Points on a hilly landscape, in no order, each with its height.
A ball rolls from a point to the lowest of its 2 nearest points, and stops where none of them is lower. Distance is the straight distance between rows; heights are no part of it.
<641> height 437: [ -2  13  32   0  -9  22  42 -28   4  -9  12  48   2   9 -61   1  40  26
  10  35  -5  -2 -56 -13]
<628> height 214: [ -2  -7 -13 -22   9 -16 -16  -1  47  18  -1 -57  16  -1  -3  46 -15 -17
  40 -24  16  41  23  -7]
<305> height 575: [-15 -26 -16 -41  -2 -39 -14   9  22 -15   0  13 -50  -2  24   4   9  11
  15 -17   2 -18   5  10]
<834> height 277: [ 41  28  -5  54 -33  48   1 -12 -21  25   0 -32  23 -13 -49 -32  31  -6
   7   4  11  30  -2  -4]
<273> height 417: [ 48  12 -31  -9   9 -12  -4 -40  31  47   6 -46  53 -15 -12  45 -21   6
  13 -18  20  19 -30  -8]
<648> height 309: [ -7  -4  -6  15  15 -17 -41  10  31   2  -6 -74   9 -18   2  37   3 -27
  42 -48   7  25  35 -39]
<49> height 488: [-32  -8   2  55  25  18  46 -20 -33 -40  41  76   3  35 -23  -1  14  53
 -14  19  19 -33 -41  -1]
<131> height 661: [ 62  49  -4 -49  -6 -26 -16  -1  -7  43   1 -38  70 -11  -7   2 -56  41
   7  46 -20  -2 -31  10]
<45> height 604: [-25   6   2  46  16  40  21  11 -26   0  12  -4  17  53  -6  -8 -33  26
 -26  31  14  30  32  25]
<691> height 478: [  0   8   0  -3 -18 -33   1 -22  -8  -8  12  31   1  -4 -46  15  56 -16
 -31   6   1 -55 -60  -2]
<542> height 603: [-29  17  21  20  28  38  37  13 -29   0  21   9  15  66 -23 -26 -17  81
  18  42  -2  53 -14  20]
<591> height 399: [ 25  19  13 -55   7   4 -24  24   0  17 -13 -35  38  35 -38   7 -51  54
  15  46  -9  44  -6  22]
<399> height 161: [  3  19  -2  57 -16  42  -1 -17   9   8  13 -39  16  16 -22 -11  24 -24
  -4  10   7  29  21  23]
<464> height 413: [  4  -2  -7  23 -16  -5  -1 -12 -18 -19  -9 -33 -12 -30  -2   4  38 -61
 -22 -35   4  -9   2  -7]
<685> height 339: [ 48  23  37  68 -17  58  16 -46 -25  -5   5  24  29 -53  14 -32 -16  -3
  24  11  11  -3 -15 -13]
<155> height 501: [-16 -26  11 -25   0 -34   0  22  46  23  -8  54 -25 -34  71 -12 -10 -22
  23  -7 -23 -20  40  -2]
<74> height 265: [-42  14  14  30 -17  29   9 -16  20 -14  14 -43   6  11 -30   4   7 -15
 -17  33   6  15  48  19]
<108> height 458: [-26 -21  -9  41  32  25  37   1 -30 -48  29  58 -29  31   7  -1   2  24
 -45   0  11 -41 -51  14]
<252> height 550: [  1   9 -13 105  20  37   0 -10 -69 -29  37  30  19  20 -23 -13 -11  19
  -9 -10   6  -2  -3 -17]
<799> height 428: [-16 -15  -3  -2   7   3  17   4 -38 -35   9  48 -37   6  11  -6  34   8
 -21   0   5 -57 -53  14]
<283> height 344: [ 10 -20 -31 -25   0 -61 -35  10  -2  -1 -19  31 -47 -19  20  27  13 -34
 -28 -59   6 -30  -3 -14]
<465> height 549: [ -7   0  -3 -43  -7 -30  -6   1   6 -31  10  20 -24  -8   2  -2  11   8
 -24  -9  13 -12 -31  10]
<341> height 400: [-19  15  -5  33  -8  53  -5 -13   5  14 -10 -12  19  49 -87  17  46  -1
 -19  24 -10  19 -15  12]
<249> height 402: [ 66  26   5  59 -29  26   8 -31 -12   0  12 -17  40 -75  15 -26 -13 -18
   1  -5   5 -10   5 -17]
<228> height 469: [ 19  31 -18 -67  14   0 -25  13 -21   6 -26 -25  29  25  -6  -5 -21  24
 -12  22 -13  43  -3  21]
<577> height 336: [  4  12  39  -3  12  28  48 -22   3 -27   9  62 -16 -39  37 -29 -24  16
  11  20 -14  -9 -12   6]
<266> height 401: [ 18 -10 -59 -55   3 -50 -41  11   6   4 -45  -6 -23  -9  24  18  -3 -22
 -50 -42   3 -25  17  -1]
<690> height 454: [ 10 -21  32 -22 -11 -11   1  31  11   4 -13  28 -27 -30  82 -35 -35 -17
  -7  13 -15 -21  25  13]
<365> height 482: [ 62  28  15  14 -24  18  -1 -24  -3  33   3 -46  62 -16 -27 -29 -30  31
  35  46 -14  12  -5   3]
<10> height 516: [ -3   8 -28 -34  -9 -32   3  -7  12  -3  17  45 -16  -2 -25  19  30   9
 -36   6  10 -28 -71  23]
<576> height 343: [-27  17  21  -1 -22  29  12 -12  17   9   4 -20  12  32 -57  -8  27   7
  -9  51   5  24   4  11]
<574> height 537: [ 12   0 -43 -26  -9 -51   4 -29  36  20   7  18  22  -7 -25  45  24  -5
 -25  -6  27 -12 -53   9]
<754> height 278: [ 10 -19 -12  -5   0 -42 -13   7 -23  -9 -35  23 -31 -33  53  -7  13 -43
 -48 -36  -6 -21  13 -24]
<304> height 295: [ 24  25  23 -31  23  13 -12  11   6   9  -1 -39  48  41 -47  16 -30  49
  65  25   3  65  -9   7]
<662> height 502: [-11  -9 -24 -36  -5  -9 -14  37 -20 -29 -23  39 -62  14  58 -42 -14  17
 -19  -8  -6 -19   8  28]
<356> height 654: [  2 -15  11 -16   1 -49 -30  25  36  43 -13 -48  16 -16  44   7 -24  -1
  54 -20 -15  -1  49 -21]
<180> height 445: [  9  26 -18 -39  -9   2 -17   2   2  20 -22 -36  50   0 -11  -7 -12 -16
 -26  18  -2  22  18  18]
<588> height 577: [-11   3 -16  87  17  43 -12  -5 -34 -20  21   1  27  33  -7  -2 -20  12
 -30   6  12  20  32   8]
<244> height 588: [ -1 -36  -1 -17  25 -28 -12  -6  28 -15  -2  -1 -32 -20  11  28   0  -4
  59 -64   9   2  -7 -22]
<719> height 365: [ -2   7  40  31  -3  41  33 -43   4  -3  39  50  23 -16 -39 -17  21  28
  30  38 -19  -5 -26 -10]
<716> height 442: [-22  12   1   9  -7  -3   3 -15 -27 -25   3   8  -4  -4 -20  21  58 -41
 -22 -23   8 -24 -29 -16]
<47> height 533: [ 37   0  -1   7 -19 -16  -2  11  29  38  18 -35  41 -57  55 -13 -49 -38
  10  -5  -8 -19  41 -20]
<644> height 694: [ 18 -19  27 -18   3 -35 -36  55   8  55 -17 -22   3  -7  64 -15 -26  -5
  79  -2 -44 -27  56  -5]
<307> height 333: [-30   1  31  19 -37  34  17   0  21  -8  14 -12 -14  -9  18  -3   1 -41
 -22  17  -1  -7  49   6]
<652> height 551: [-45 -29   6   4  27  34  20  34 -25 -24  -6  15 -50  37  41 -33 -34  47
 -10   6  -1  20  34  22]
<98> height 387: [ -2  -2   6 -22  10   2  -9  22 -37 -21 -37 -29 -20  32 -12   1   3   7
   4 -19   2  28  -5   1]
<229> height 566: [-32 -29  14  -8   1 -23 -16  10  27  -7  -5  -5 -35  -7  18  20  14 -33
  46 -35 -11 -16  32 -33]
<692> height 249: [ 23  18  42  22  -7  25  38 -43   3  -5  28  40  15 -37   7 -24  -9  -4
  13  19  -6 -12 -20  -6]
<383> height 602: [  9 -13   9   3   8 -40  -9   7  53  57  -3 -23  33 -46  72  -9 -32 -14
  34  -2 -17 -27  57 -11]
<673> height 378: [-29 -11   2  21 -21   5   0   2  16   5 -10 -16 -19 -25  19   3  19 -66
 -34 -21   8   2  43 -16]
<150> height 576: [-41   4  16   8  46  29  31  25 -48  -8   5  12 -23  58   7 -29 -20  55
   3  23  -2  30   3  13]
<543> height 422: [-38 -17   5   6  21  14   9  18 -33 -23 -13   1 -39  10   2   6  21   4
   3 -22  -2  -9   4   2]
<318> height 471: [-33 -29 -39 -37  -1 -20 -12  35   1 -36 -32  33 -88  10  33 -12  11  -3
 -60 -18 -13 -39   4  29]
<222> height 582: [ 87  40   2   4 -23 -23  -8 -10 -15  40  18 -35  79 -14 -24 -20 -37  30
  18  29 -24   6 -45 -20]
<245> height 340: [  7 -24   2 -17 -17 -38   0 -13  -1 -13  -1  53 -27 -46  53  -8  11 -49
 -21 -41  -6 -55 -14 -24]
<487> height 487: [ 16   4 -34 -23 -19 -47  -2 -53  41  39  15 -21  38 -29  -9  57   1 -26
  -6 -25  25  19 -30  -6]
<722> height 539: [-39 -53  22 -11  -3 -37 -12  24  53  22   3  14 -15 -13  47  -5  16 -24
  47  -8  -9  -7  57  -9]
<127> height 416: [-42 -19 -22 -23 -13 -10 -19  20   4   2 -30 -14 -24  -7  19  12  23 -54
 -63  -9  -6   5  60  16]
<802> height 527: [-25 -26 -10 -17  13  28   5  46  -7 -14 -32  27 -65  33  47 -33 -31  13
 -24  -2 -20  -6  32  44]
<25> height 394: [ -2   6 -26 -26  -2 -11 -22   6  -1   5 -11 -45  17  -8   3   8   2 -34
 -17 -13  11   9  26 -13]
<504> height 404: [  5   1  29 -18   6   8  25   5   1   2   4  28 -18 -28  40 -17 -36  -2
 -11  16  -1   1  24  -3]
<349> height 264: [  7  13  11 -28  22   3 -18  -3  -4  -5  11   9  11  27 -41  18   9  18
  30   1  10  22 -24   1]
<607> height 158: [ 24  17  30 -12  13  24 -10  -8  -2  -8  -9  -1   9  56 -72  18   1  29
  67  13  11  49 -26  -5]
<792> height 444: [-41 -34 -15 -31 -16  -8  -4  28   9 -22 -28  13 -52  -5  25  11   8 -28
 -55   2  -2 -28  30  24]
<116> height 631: [-16  22  14  29   0  42  34  -5  -7  26   0   2  24  53 -33 -26 -22  42
 -12  56  -3  45   7  36]
<225> height 601: [-26 -46 -27 -25   8 -47 -10  15  72 -17  15  20 -53 -18  22  21   7   3
  40 -44  -7 -17  -1 -12]
<506> height 451: [ -7  -2  18  25 -16  37  29  -4   6   3   0  18  -3  45 -91  30  40  33
   9  41   1  -5 -66 -20]
<672> height 390: [-17 -24   2 -17  -4 -20  26  -7  -4 -37  11  42 -18 -41  15   6  37 -28
 -27 -16   8 -61 -42  -8]
<336> height 371: [ 33  40  -2  19 -15  21 -15  -9  -9  22  -7 -44  42   1 -46  -7   1  10
  30  15   4  39   1 -18]
<15> height 462: [ 60  32 -17  24 -25  -7  -3  -3   6  24  14 -39  36 -59  19 -21 -13 -38
 -13   0  14  -9  20 -19]
<787> height 449: [-37 -23 -30 -15  23  25  -4  32 -51 -47 -23  -1 -65  39 -12  14  25  20
   5 -43 -11  -2 -29   3]
<256> height 322: [ 19  17 -17 -21   6 -15 -25 -17  23  29   6 -79  34  -1 -28  23 -16   2
  17  -4  20  41  -3  -9]
<513> height 519: [-20  -7  15  83  31  17  25 -14 -52 -40  24  44   7  42  -1  -8  13  26
   1 -13   6 -32 -26 -25]
<344> height 337: [ 14   6 -11 -24  13 -15 -20 -16 -14   8 -12 -17   5  11 -33  22  18 -10
  -4 -13   8  29   1  -2]

Two balls start at each pair of points below. Name the first point that both come to, or write none.
<652> and <588> | none
<45> and <150> | none
<644> and <229> | <692>
<305> and <722> | none
<244> and <356> | <692>

Call two points neighbours if one is among the 2 nearest of the other. Go from one point of each pair to the other, from neighbour to neighbour, staying as low as possible. Name the highest point that can't be avoided.
<692> and <628> | <574>
<399> and <692> | <506>
<754> and <692> | <116>
